Points on a hilly landscape, in no order, each with its height.
From any point a climber steps to the highest of the 2 points nearest to it. It stops when none of these is higher. Distance is the straight distance between rows; heights are no part of it.
Z_918 (h 3.21): [ 97, 126,  64, 111, 104, 118, 125, 106,  93,  80,  50,  77,  93,  65,  89,
  64,  73,  76,  88, 153,  83]
Z_743 (h 5.31): [120, 123,  73,  89, 129, 155, 107, 116, 103, 150, 110, 147, 114, 115,  80,
 113,  99, 101, 133,  86,  94]
Z_600 (h 3.97): [ 87, 107,  96, 107,  92, 107, 106,  96, 101,  64, 150,  83,  85,  64, 127,
 125, 129, 153,  40,  86, 132]
Z_785 (h 1.72): [ 98, 121,  70,  47,  85, 136, 114,  95,  88, 123,  63,  88,  81, 120, 105,
  86,  94,  84, 110,  50,  80]
Z_76 (h 1.46): [125, 109, 106,  33,  62,  73, 107,  64,  85, 141,  86,  67, 113,  96, 103,
  98, 126,  91, 134,  48, 118]
Z_849 (h 3.89): [100, 113,  68, 107,  92, 112, 122, 108, 112, 119, 124, 142, 119, 115,  33,
  97,  60, 112,  98, 112,  95]
Z_79 (h 2.55): [111,  67, 128,  88,  99,  67,  97, 132,  75, 130,  92, 108, 108, 158,  62,
 126,  77, 109,  93,  89, 124]
Z_621 (h 4.83): [ 89,  83, 124,  95,  77,  62,  95,  72,  98, 111, 129,  69, 111,  71, 109,
 131, 154, 134,  70,  87, 132]
Z_211 (h 4.75): [109, 123,  89,  80, 100, 137, 112,  96,  87, 128, 123, 144, 108, 111,  61,
 119,  87, 118, 111,  80, 106]
Z_87 (h 2.35): [ 60, 110,  73, 143,  82, 136, 110,  71, 116,  62, 109,  71,  93,  72, 116,
  68, 115, 106,  61, 117,  71]
Z_196 (h 5.96): [ 70,  70, 154, 137,  68,  40,  98,  77, 110,  82, 129,  93, 126,  77,  67,
 103, 112, 109,  94, 138, 139]
Z_647 (h 5.12): [107,  84,  63, 112, 101, 117, 110,  83, 123, 140, 100,  59, 121,  88, 100,
  78, 139,  91,  86, 112,  60]
Z_853 (h 4.00): [130,  99,  98, 134, 140, 102, 112,  99,  86, 125,  71,  59, 112,  88,  90,
 121,  97,  90,  87, 153,  86]
Z_381 (h 2.73): [ 96, 108, 137,  85,  77,  74, 107, 101,  67,  66,  89, 112,  94,  97,  71,
 123,  52, 116,  85, 113, 132]
Z_248 (h 0.65): [129,  96, 108,  30, 115, 108, 114, 154, 104, 125,  68,  95,  83, 105, 135,
  98,  89,  82, 121, 105, 118]
Z_786 (h 2.98): [108,  97,  81,  98, 121,  82,  94, 131,  98,  75, 113,  81,  92,  80, 148,
 132, 113, 127,  68, 121, 105]
Z_466 (h 1.57): [119, 116,  91,  48,  77, 100, 107,  69,  82, 135,  65,  70,  99, 130,  98,
  89, 107,  78, 130,  34,  88]
Z_602 (h 5.21): [ 86,  82, 110, 160, 129, 140,  91, 107, 115,  93, 103, 132, 105, 130,  93,
  99,  89,  81, 117, 122,  63]
Z_299 (h 6.38): [135, 122,  80,  75, 125,  80,  86, 100,  83, 104,  84, 104,  97,  91, 140,
 117, 114,  90, 135,  72,  94]
Z_408 (h 6.18): [104,  97, 146,  74,  80, 135, 110,  85, 107, 112,  89, 113, 102,  96,  97,
  77,  89,  70, 122,  93, 105]
Z_987 (h 5.67): [110,  73, 111,  93,  77,  76,  85,  70, 106, 144, 108,  81, 114, 123,  94,
  75, 131,  93, 123,  77,  85]
Z_472 (h 2.15): [ 79,  75, 157,  88,  88,  74, 106, 108,  74, 124,  98, 131, 115, 122,  56,
 155,  92, 124,  90,  86, 149]
Z_285 (h 4.46): [ 92, 104,  99,  82,  86,  90,  94,  77,  84,  90, 127,  77,  87,  79, 129,
 137, 144, 147,  60,  68, 114]
Z_300 (h 3.30): [ 86, 116, 132,  98,  90,  65,  86,  95,  96,  41, 133, 142,  94,  76, 106,
 114,  90, 118, 105,  85, 143]
Z_241 (h 1.28): [130, 121,  61,  52, 102,  57, 115, 124,  71, 103,  71,  66,  83,  84, 107,
 121,  79, 123,  75, 112, 105]
Z_262 (h 2.43): [ 98, 107, 141,  66,  66, 101,  91,  66, 120,  87, 123, 109,  98,  59, 132,
  67, 125,  91, 121,  69, 125]
Z_159 (h 0.93): [129, 127,  68,  32, 111,  87, 119, 139,  84, 106,  62,  81,  77,  80, 122,
 107,  81, 100, 102, 108, 110]
Z_175 (h 3.03): [101, 119,  74,  94, 127, 130, 102, 146, 125,  66, 134, 145,  84,  85, 128,
 109,  91, 107,  97, 102, 114]
Z_367 (h 5.24): [ 86,  78, 148, 114,  71,  66,  82,  51,  94, 101, 114,  78, 110,  84,  86,
 103, 131, 111,  94, 102, 111]
Z_747 (h 3.00): [106,  86,  57, 115, 103,  80,  96, 121,  74, 145,  84, 109, 109, 183,  49,
  84,  78, 104,  93,  67,  77]
Z_15 (h 2.70): [109,  90,  95,  95, 138,  86,  90, 143,  91,  90,  77,  69,  78, 103, 148,
 136, 106, 112,  81, 128,  92]
Z_125 (h 0.36): [115,  41, 121,  89,  94,  64,  89, 152, 132,  95, 108, 102, 121, 119, 129,
  85,  91,  77, 116, 136, 113]
Z_243 (h 1.85): [ 97, 131, 141,  90, 103, 150,  99,  60,  97,  91, 105,  94,  79,  77, 126,
 118, 131,  93, 101,  58, 109]
Z_439 (h 2.82): [ 88, 128,  92, 102,  80,  54,  75,  66,  96,  61, 136, 135,  87,  85, 107,
  85, 103, 125, 118,  68, 101]
Z_252 (h 4.74): [115, 117,  98,  91,  94, 114, 110,  93,  98,  93,  81,  98, 102,  82,  95,
  88,  78,  91, 103, 117,  94]
Z_970 (h 2.08): [ 83, 117,  74, 141, 100, 140, 115,  78, 120,  79, 142,  89,  95,  66, 103,
  86, 120, 123,  61, 109,  92]
Z_275 (h 0.43): [130,  70, 102,  81, 120,  84,  95, 156, 131, 103,  96, 108, 116,  97, 145,
  69,  95,  65, 137, 128, 103]
Z_611 (h 1.98): [ 80,  96,  66,  63,  89, 129, 101, 111, 110,  95,  52,  71,  76, 108, 135,
  72,  99,  76,  93,  75,  66]
Z_656 (h 2.42): [ 96,  82,  92,  96, 114,  82,  78, 139,  84,  81,  67,  89,  69, 137, 136,
 115,  91, 105,  88,  99,  76]
Z_469 (h 4.10): [ 89, 105, 146,  88,  63,  65, 100,  90,  96,  52, 118, 121, 105,  73,  90,
  99,  80, 104,  97, 113, 144]
Z_463 (h 1.73): [ 93, 131, 113,  96, 120, 185, 103,  81, 109,  98, 110, 101,  76,  95, 133,
 126, 128, 100,  95,  54,  90]
Z_208 (h 0.52): [130,  94,  90,  49, 105, 101, 103, 134, 121, 116,  71,  99, 105,  98, 143,
  63,  95,  60, 137,  95,  98]
Z_617 (h 6.43): [109, 118, 121, 121, 128,  95,  62,  64,  87,  96,  92, 134,  87, 110, 117,
 111, 115,  84, 156,  59,  82]
Z_756 (h 4.13): [ 90, 127, 104,  75,  83, 123, 105,  98,  87, 102, 130, 145,  91, 110,  73,
 131,  88, 139,  93,  63, 120]
Z_948 (h 3.29): [ 99,  82,  65, 114,  90, 100, 112, 106,  93, 140, 101, 115, 115, 147,  40,
  85,  70, 114,  87, 100,  77]
Z_927 (h 4.48): [ 80,  72,  57, 152, 106,  97,  99, 120, 141,  71, 106,  91, 120,  89, 126,
  60, 105,  83,  95, 158,  70]
Z_41 (h 1.56): [ 96, 134, 100, 119, 119, 170, 109,  80,  92, 104, 131, 110,  80,  88,  91,
 143, 118, 131,  66,  69, 105]
Z_370 (h 3.62): [103,  83,  76, 116,  91,  62, 113, 125, 117,  77,  91, 101, 122, 104,  84,
  60,  58,  81, 111, 153,  94]
Z_554 (h 3.39): [100,  93,  84, 156, 140,  91, 104, 139, 100,  71,  85,  94, 108, 106, 104,
 111,  71,  92,  94, 174,  86]
Z_578 (h 4.65): [114,  80,  87, 123, 109, 108, 115,  94, 107, 120,  71,  33, 113,  85, 105,
  88, 111,  85,  78, 147,  76]
Z_222 (h 5.41): [102, 102,  93, 102,  83, 111, 101,  55, 114, 141, 116,  72, 108,  88,  99,
  83, 140, 103, 102,  83,  79]
Z_983 (h 1.76): [105,  96, 144,  59,  83, 104, 113,  94,  78, 149,  90, 122, 121, 110,  64,
 125,  99, 101, 117,  75, 147]
Z_724 (h 6.09): [100, 106, 137, 124, 127, 110,  69,  92,  95,  79, 106, 154,  91, 117, 112,
 118,  96,  87, 139,  79,  99]
Z_449 (h 2.67): [ 59,  91,  52, 120,  71,  90,  94,  76, 111,  65,  81,  69,  92,  77, 128,
  48, 114,  93,  81, 103,  57]
Z_358 (h 4.27): [108,  83,  93, 146,  85,  56, 111, 101, 113,  82, 111, 108, 130, 115,  45,
  72,  54,  87, 108, 157,  98]
Z_608 (h 5.58): [ 95,  47, 131, 127,  81,  75,  96,  93, 107, 152, 123, 105, 131, 154,  31,
  88,  93,  95, 104, 109, 102]
Z_968 (h 1.86): [ 86, 123, 106, 161, 102, 109,  93,  38, 117,  85, 150,  73,  96,  49, 102,
  80, 143, 119,  87, 103, 100]
Z_377 (h 6.62): [ 80,  86, 131, 134, 103, 104,  88, 104, 141,  86, 161, 130, 110,  90,  98,
 103, 123, 101, 103, 113, 123]
Z_191 (h 4.80): [ 68,  73,  91, 145, 107, 136,  99, 114, 147,  76, 118, 114, 109, 106, 116,
  64, 104,  75, 100, 139,  66]
Z_457 (h 6.57): [ 80,  73, 154, 114,  83,  78,  76,  82, 132, 112, 136, 135, 114, 112,  83,
  84, 117,  90, 134,  96, 121]
Z_289 (h 5.06): [104,  70, 132, 137,  83,  48,  96,  88, 110, 111, 124, 124, 133, 134,  27,
  84,  72,  87, 124, 125, 112]
Z_675 (h 1.53): [115, 108, 137,  45,  67,  83, 104,  60,  72, 147,  81,  99, 114, 101,  75,
 107, 123,  95, 139,  50, 138]
Z_748 (h 5.99): [116,  58, 135, 103,  89,  87,  99,  85,  93, 167,  96,  86, 129, 144,  56,
  94, 115,  88, 112,  86, 106]
Z_834 (h 7.06): [ 91,  86, 145,  94,  86, 129,  88,  78, 117, 128, 119, 137, 105, 114,  84,
  89, 115,  84, 136,  79, 108]
Z_19 (h 5.57): [ 80,  97, 106, 153, 132, 124,  81, 108, 110,  61, 122, 151,  91, 124, 102,
 117,  86,  94, 112, 109,  79]
Z_522 (h 2.23): [109, 135,  37, 103, 129,  95, 117, 105,  76, 110,  34,  70,  91,  71,  79,
  95,  80,  80,  91, 124,  78]
Z_905 (h 2.91): [ 79,  86,  45, 125,  87,  68,  86,  88,  93,  78,  42,  66, 104,  98, 112,
  44,  97,  72,  98,  96,  57]
Z_224 (h 3.35): [ 99, 107,  77, 100, 118, 117, 109, 137, 122,  65, 143,  95,  91,  70, 143,
 115, 113, 129,  61, 115, 116]
Z_419 (h 3.25): [119, 112,  93, 124, 156, 110, 104, 121,  70, 123,  75,  75,  87, 108,  86,
 165,  98, 118,  75, 138,  90]
Z_673 (h 3.20): [ 90,  75,  56, 111,  83,  67,  96, 118, 110,  84,  72,  95, 107, 111, 105,
  40,  71,  76, 105, 120,  72]
Z_670 (h 2.81): [121,  79, 101,  99, 103,  63,  88, 124,  66, 140,  84, 102, 110, 186,  66,
  95,  80, 102,  98,  61,  99]
Z_873 (h 3.99): [ 87,  82,  77, 126, 116,  98, 106, 140, 109,  60,  80,  71,  98,  91, 137,
  85,  90,  89,  84, 165,  83]
Z_651 (h 1.65): [ 90, 105, 134,  85,  98, 107, 112, 123,  70,  81,  92, 103,  82, 110,  73,
 148,  60, 132,  62, 124, 126]
Z_197 (h 1.30): [ 88, 136,  88, 117, 126, 176, 117,  99,  95,  95, 102,  96,  77,  88,  94,
 129,  95, 123,  59, 107,  90]
Z_723 (h 0.97): [ 83, 132,  61, 127, 134, 157, 116, 101,  85, 111,  70,  94,  82,  94,  74,
 122,  88, 108,  68, 113,  69]
Z_221 (h 3.50): [ 88, 127,  88,  82, 106, 125,  97, 121, 110,  68, 157, 162,  79,  95, 114,
 119, 100, 127, 102,  59, 124]
Z_486 (h 5.50): [ 78,  77, 140, 108,  63,  83, 108, 101, 130,  67, 145, 102, 120,  74,  96,
  96, 104, 100,  81, 136, 137]
Z_8 (h 2.60): [108, 107, 117,  92, 122, 122, 111, 111,  71, 125,  82,  86,  88, 113,  75,
 162,  89, 121,  77, 108, 108]
Z_536 (h 2.61): [ 87, 111, 125,  76,  64,  59,  70,  63, 116,  78, 142, 121,  93,  68, 118,
  66, 123, 113, 131,  67, 125]
Z_601 (h 1.75): [127, 128,  55,  95, 116,  58, 107, 102,  62, 107,  38,  56,  91,  92,  93,
 101,  79,  93,  94, 106,  83]
Z_980 (h 2.20): [ 88,  78, 105,  74,  96, 114,  93, 123, 105,  88,  73,  83,  80, 121, 143,
  85,  93,  90,  90,  92,  81]
Z_394 (h 2.11): [100, 124, 130,  64,  83, 126,  98,  70,  98,  58,  94,  89,  73,  64, 148,
  92, 114,  91,  97,  65, 111]
Z_652 (h 7.01): [126, 128,  91,  96, 127,  92,  85,  76,  88,  94,  65,  99,  94,  91, 134,
  98, 107,  61, 151,  67,  77]
Z_729 (h 5.87): [128, 120,  65,  89, 133, 109,  95, 117,  96, 121, 106, 125, 105,  98, 123,
 121, 113, 100, 127,  81,  94]

For each start below, name the point where the climber stops.
Z_8 => Z_748
Z_221 => Z_652
Z_41 => Z_469
Z_873 => Z_652
Z_600 => Z_196
Z_968 => Z_748
Z_948 => Z_652
Z_248 => Z_834
Z_970 => Z_748
Z_125 => Z_748
Z_675 => Z_652
